Points, in no order, along strands that fork, close into loops and pass close to each other.
In the rows, 128 means zero.
Two points are linked if the straight distance between their rows is under 119. Some points are linked to none.
Tevom: [122 114 125 120 151 108 107 114 178 152 167 155 120  96 138 164 128 116
 139 157 143 113 155  79  97 108 122 180  98  97]
zufe: [135 127 113 161 103  98 162 112  99 121 136 118 118 106 105 118 158 115
 126 165 141 110 142 159 152 152 121 143 126 125]
Pater: [ 86 117 110  43 120 150  49 147 202  95 127 157 158  93 133  93 125 102
 210 119  87 188  99 126 127  92 139 105 164  80]
Fata: [120 105 154 126  90  72 139 110  66 114 124 112  78  96  63 124 155 135
 184 128 136 106 146 186 156 169 161 111 133 160]
fosus: [151 145 107 118 112 135  98  85  85 132 108 145 140 119 127 129 122  89
 116 106  95 155  88 152 172 127 149 105 182 125]
mor: [129 114 165 150 125 149 181 151  96 129 124 105 100 180 114 167 114 176
  99 123 152  84 148 143  85 162 117 123  92 140]
Dunar: [149 154 145 135 123 162 129 188 211  83 112 157 175 140 144  77 107  97
  86 116 100 152  83 157 133  96 158 110 154 105]
supe: [171 127 143 173 124 105 178 175 160  92 130 156 131 127 127 132 139 102
 123 148 137  88 130 168 129 139 136 123 100 124]
gelib: [176 139 100 109 132 191  82 124 128 133  88 103 156 157 163  66  94 110
  71 127  94 159 102 147  99 110 122 125 185 123]
mev: [103 121 118 122 134  86 111 115 151 109 162 171 105 148 140 189 143 113
 218  61 126 139 114  80 143 150 179  65 106 118]
rete: [127 134 110 123 172 136  99 152 211 126 148 133 142 133 151  90  95 121
 108 159 116 147 124  88  92 102 140 138 131  94]
lokem: [230 140 125 180 100 160 150 172 168 110  85 138 152 154 148  77 126 106
  90 126 124  93 118 185 107 136 111 151 125 144]
ren: [177  98 130 131 106 156 123 102 123 168 104 117 111 119 123 138 128 121
 112 151 137 100 163 146  73 137  76 221 107 129]
bakom: [101 107 118 162 111 132 160 102  43 135  98  76 112 191 101 167 114 186
 147 132 135 118 124 145 115 208 110  94 122 136]
dadi: [165 128 121 138  63 128 155 118  92 121  92 128 142  99 122 121 171 106
 103 140 127 119 125 182 166 138 119 164 140 135]
Vinu: [149 135 143 137 127 135 125  85  72 152 130 130  88 131 100 154 109 120
 137 104 131 120 129 158 130 130 145 142 144 145]
kala: [128 124 115 135 120 102 124  74 140 158 157 200 126 153 147 215 119  96
 168  92  81 128 104  91 139 143 158 117 119 101]
vasu: [137 134 117 166 127  80 139  72 129 173 164 196 124 121 137 183 124  77
 131 132  88 106 112 114 138 132 156 156 125 128]
paru: [144 137 147 171 133  97 150  83 115 186 167 174 100 113 133 190 117  80
 110 109 119  76 126 127 133 113 171 180 115 159]
damil: [175 150 122 135 143 142 105  90 113 142 115 149 120 138 137 122  90  93
 134 105 109 135 109 161 125 122 154 116 157 127]
nuso: [123 140 117 202 134 118 173 127  51 133 121  99 119 166 126 153 112 148
  89 129 142  99 117 132 150 162 144 128 144 180]
sak: [ 95 121 170  93 110 100 125 102  74 150 141 117  73  81  72 146 151 146
 163 108 162 110 163 128 135 113 160 159 110 147]
Sede: [126 142 116  95 150  90  62  89 111 129 135 101  94  88 110  73 133 106
 222 129 149 154 146 139 128 124 162  88 146 148]
Dutaz: [101 107 156  79  84 105 117  91  55 138 122 100  81  70  62 115 165 141
 188 125 148 115 171 171 153 131 146 144 128 149]
vevis: [119 118 125 104 125 144 112 106 117 130 125 151 118 171 135 206 125 146
 185  74 109 151 114  94 117 150 121  78 108  92]
Gane: [111 105 119  97  72 150 137  69  56 151  96  94 129 115 100 147 160 146
 127 145 126 127 145 136 121 157  90 180 137 109]
Gak: [ 73 113 154 109 137 138 133 158 129 115 142 130 126 172 128 199 137 173
 171  70 130 147 119  81 130 150 121  49  91 112]
pil: [108 110 138 133 113  88 157 158 132  92 132 115 111 114  90 133 158 152
 184 153 151 119 166 156 134 166 116  79  85 128]
mano: [ 71  99 133  54 119 151 102 172 188  93 127 148 158 126 146 126 152 149
 161 107  85 186 111  94 139 116  96  79 114  75]
Kalu: [154 150 178 126 119 157 143 166 121 132 109 115 120 100 133  94 136 132
  67  93 159 108 139 153 144  61 139 181 125 176]
ran: [113 119 173 148 152 142 161 174  98 122 125  98  88 191 111 177  86 201
 141 108 168  86 150 134  79 163 134  69  83 150]
Somep: [ 68 130  87 111 151  74 113 121 143 117 156 104 147  78 117  85 152 140
 133 169 150 169 136  82 175 115 116 119 141 118]
ped: [ 63 109  92  72 141 120 103 160 223 100 150 146 168 114 144 120 142 141
 158 139 107 184 114  56 130 110 105 114 121  70]
det: [124 125 142  44 126 162  51 127 156 117 112 166 141 102 135 123 110  98
 181  90  94 169 104 137 134  85 153 116 157  91]
begib: [ 82 146 164  91 202 147 132 173 129 109 130  63 116 150 143  60 113 195
 119 133 134 154 143  94 118 105 116  46 121 165]
getad: [126 143  85 193 159 129 164 108  99 154 145 109 127 150 142 133 118 132
  70 143 141 100 126  99 117 134 123 146 143 166]
vuf: [109 127 114  80 122 102  69 134 199  97 132 148 147  76 118  87 137  94
 209 139 112 167 122 135 147 101 149 116 140  89]
dore: [123 134 118 133 107 122 140  92  87 128 121 143 135 152 117 166 132 124
 134 112 100 153  95 132 172 157 125  87 155 108]
Gilik: [106 137 106 157 152  82 143 165 229  93 172 176 165 122 127 123 122 101
 150 164 133 130 118 106 135 117 163  85 114  89]
Zun: [194 141  85 183 101 142 147 122 103 133  89 102 133 126 123  63 142 106
  98 151 145  98 138 168 121 138 103 188 149 168]
vusu: [140 130 138 209 129  87 192 159 122 102 139 129 123 140 113 140 133 124
 126 157 167  69 148 154 122 148 144 120 102 157]
rideg: [139 122 132 148  97 159 179 122 107 141 110 132 135 164 134 162 144 140
  68 124 119 102 129 119 112 144  96 171 117 126]
Rar: [119 131 137 116 124  75 106 103  97 107 126  95  96  96  91  96 148 130
 210 130 145 141 155 161 157 154 148  70 130 150]
nez: [153 128 160 163 137 120 136  91  83 177 147 160  81 143 125 191 101 109
 130  90 127  87 139 147 105 141 164 158 108 166]
pubob: [ 45 108 143  66 130 127 124 170 161  96 140 129 140 101 129 113 176 161
 173 108 109 179 133  94 157 112  91  84  94 107]
lorup: [ 41 119  95 146 135  92 185 134 108 116 157 100 154 139 119 168 168 181
 107 156 142 136 127  69 165 176  99  91 117 128]
nelil: [165 105 134  94 140 161  70 103 138 163 121 102 113 102 132 118 112 135
 120 159 149 114 158 126  70 107  84 218 124 127]
vum: [142 133  99 104 170 118  51  93 165 148 141 124 108  97 130  92 104 104
 175 158 143 144 148 107  97 108 132 148 132 109]
nazed: [160 144  91 155 112 159 131 121 131 156 112 147 163 132 163 110 129  98
  41 125 105 125  96 110 142 111 112 201 161 134]
lufo: [156 124 131 164 148 133 177 189 152  83 126  92 120 187 146 121 112 168
 104 161 147  88 148 124  80 175 105  74  97 136]
sipe: [ 62 124 180  73 139 135 133 185 152  86 129 132 144 102 137  83 150 158
 143 117  93 179 128 149 177  89 102  59 112 126]
Temi: [117 130 166 139 154 159 157 115  60 168 140 102  88 152 110 166 101 163
  93  89 163  96 146 116  98 118 150 161 117 178]
sovuv: [109 109 105 146 123  68 128  88 153 137 174 197 109 140 143 217 145 108
 206  98 113 111 120  77 123 163 178  97  94 113]
balu: [154 131  82 209 144  60 163 109 137 136 156 127 126 116 122 114 137  92
 140 207 150  84 158 136 109 152 131 152 107 152]
Bim: [ 96 129 178  99 152 141 126 114  60 165 137 109  77 124  88 145 121 177
 138  78 175 124 153 119 122  98 146 142 109 163]
zovur: [118 119 121 199 116 109 165 112  51 118 118 121 118 192 133 182 105 142
 129 119 125 108 104 145 146 194 141  89 140 147]
Namus: [142 132 133  73 113 152  81 133 155 107 102 141 148 118 119 106 117 107
 140 129 104 166 112 172 128 105 118  96 145  96]
luzi: [130 107 103 129  91 156 158  79  42 144  84  87 122 163  98 151 142 157
 122 142 127 133 127 142 108 183  88 141 133 123]
lam: [109 120 105 111 149 119 121 144 193 121 149 147 154 129 140 135 126 140
 122 150 119 155 125  71 133 117 116 121 132  86]
duko: [176 142  92 137 168 164  84 125 171 139 113  92 147 152 161  53  88 117
  91 156 113 132 120 127  69 123 117 143 165 122]
Zukik: [ 62 131 118 171 132  73 184 146 116 101 158 135 135 123 122 167 151 143
 121 148 143 121 124  95 187 157 139  80 121 140]
magug: [ 70 116 153 136 127 101 134 146 126  94 151 150 102 168 141 208 142 160
 231  56 152 125 126  88 136 177 160  47  83 125]
tavu: [127 149 148 128 131 128 124 183 189  94 139 145 173  93 128  64 123  99
 100 146 125 145  99 164 161  91 155 112 142 105]
gisa: [ 90 127 131  80 122  95 107 140 134 108 130 110 135  65 100  78 163 130
 153 161 141 148 149 139 170 102 107 119 128 115]
Vin: [188 140 148 150 113 175 148 176 166 132 106 132 150 134 158  96 132 124
  46  98 142 104 120 136 138  85 134 184 137 154]
zam: [167 121 136  94  76 142 119 129 113 109  89 130 148 107 121 120 140 110
 135 136 114 140 123 183 142 138 105 118 145 104]
nagi: [120 117 113  99 103 117 110  90 114 133 131 171 133 137 121 192 143 118
 171  91  92 151 103 102 155 154 136  98 137  89]
Ramit: [122 143 134  91 143 104  82 127 147 115 141 130 135  55 107  62 132 102
 160 143 138 148 134 150 158  85 157 128 146 115]
batof: [108 131 124 189 114  74 190 150 106  99 146 123 136 117 107 137 155 130
 126 172 150 103 144 145 171 164 134 108 121 150]
Dok: [136 129 187  79 121 161 126 170 142 115 118 116 132 125 131 110 131 150
  76 101 139 129 133 147 131  82 112 147 118 138]
Niv: [209 136  89 210 104 162 169 142 128 127  81 120 150 173 149  88 132 112
  83 131 115  99 107 152 120 156 111 153 147 163]
baz: [151 137 127 106 192 154 100 147 197 123 126 102 123 155 152  71  87 142
 111 156 129 134 148  95  53 105 126 111 137 111]
Kov: [128 134  61 171 166  82 110  72 154 165 166 156 132 146 153 155 106  89
 153 171 111 134 128  84 100 156 136 125 124 119]
migid: [200 134 161 149  95 147 161 170 163  95 100 162 140 160 145 131 126 102
 110 118 119 112 108 188 123 141 127 126 109 118]
raz: [ 99 147 112 120 135 127 116 112 114 140 138 124 152  96 132 103 135 119
  74 130 132 157 106 104 173  85 140 150 163 128]
Kur: [116 138 185  96 128 139 138 181 151  95 127 131 137 104 124  94 135 131
 110 108 125 147 118 164 172  82 134 103 123 132]
daniz: [161 150 153 133 135 172 144 207 192 104 120 138 161 153 175  85 104 124
  36 108 108 130  98 131 127  91 158 132 148 136]
Busu: [154 139 100  87 114 181  78  86  73 150  85  98 142 137 139 104  99 121
 101 119 104 160 106 153 115 115 102 133 179 123]
Muro: [103 120 132 110  76 167 176 104  73 155 108 106 133 123 113 167 162 156
  87 138 132 112 139 104 123 159  85 206 113 117]
ruga: [188 120 115 142  86 148 130 122 119 138  94 114 137 114 132 108 144 104
 104 158 133 112 143 166 108 134  83 201 129 132]
zeku: [133 139  87 130 132 154 102 104 138 153 133 139 172 124 157 113 102  98
  59 132  97 154  83 100 152  88 132 170 185 116]
lige: [174 134  86 130 131 175  94  79  95 177 106 111 123 161 159 137  98 119
  84 127 102 141 121 123  91 133  90 165 151 128]
zel: [149 115 188 130 109 163 165 139  93 156 119 128  92 149 106 168 122 157
 101  90 161  87 161 156  86 125 130 181  85 156]
velu: [136 119 100 162 154  86 131 111 165 147 160 139 129 100 135 126 137 108
 124 185 149 103 161 108  99 124 117 177 113 112]
bagi: [ 42 124  96 120 132  76 152 113 106 118 153  96 147  98 108 121 175 162
 153 153 137 167 133  71 182 152 115  79 126 128]
sogig: [159 144  91 168 162 155 121  99 111 188 131 111 120 154 160 125  96 119
  61 126 109 110 126  99  90 129 101 174 143 157]
vof: [142 106 134  96 160 151  59 115 186 167 154 139 134  99 145 142  92 111
 125 153 134 122 135  92  91  87 104 215 128 107]
gif: [ 81 126 189  25 157 162  76 177 148 109 115 126 123 103 137  90 136 159
 189  84 116 174 131 132 107  64 115  77 105 127]
dogag: [127 145 144 180 167 122 157 180 120  91 129 102  99 195 151 156  76 168
 129 130 161  85 141 132  97 164 142  52 109 161]
Nubat: [140 154 149 118 142 148 101 129 124 152 126 123 138  83 144  95 121 114
  66 115 150 132 116 128 151  57 145 191 152 142]

A fork is a point with three links, a tip a point with one. Leave the first point through the second and follow the links. Name the first fork or tip that comes.
lige, Busu | Kur
det, Pater | batof
Dutaz, sak | lufo
kala, vasu | nagi
Busu, lige | rideg
Zukik, lorup | dadi
mor, zel | Sede

A tip is a point with one link. Name the tips that can be reached along the links from each point below, in the order of the rows.
Gane | rideg, nazed
vusu | balu
Rar | Sede, lufo

Name the points in between on the shortest way along the links from the first point to the second, in order.
balu, bagi | velu Tevom vof nelil ren ruga dadi zufe batof Zukik lorup
rete, nazed | lam ped mano pubob sipe Kur Dok Kalu Nubat raz zeku
Rar, ran | Fata Dutaz sak Bim Temi zel mor
ren, Ramit | ruga dadi zam Namus det Pater vuf
Dok, nuso | Kur sipe pubob mano ped lam rete baz duko gelib Busu lige sogig getad
lokem, gisa | migid supe vusu batof Zukik lorup bagi Somep
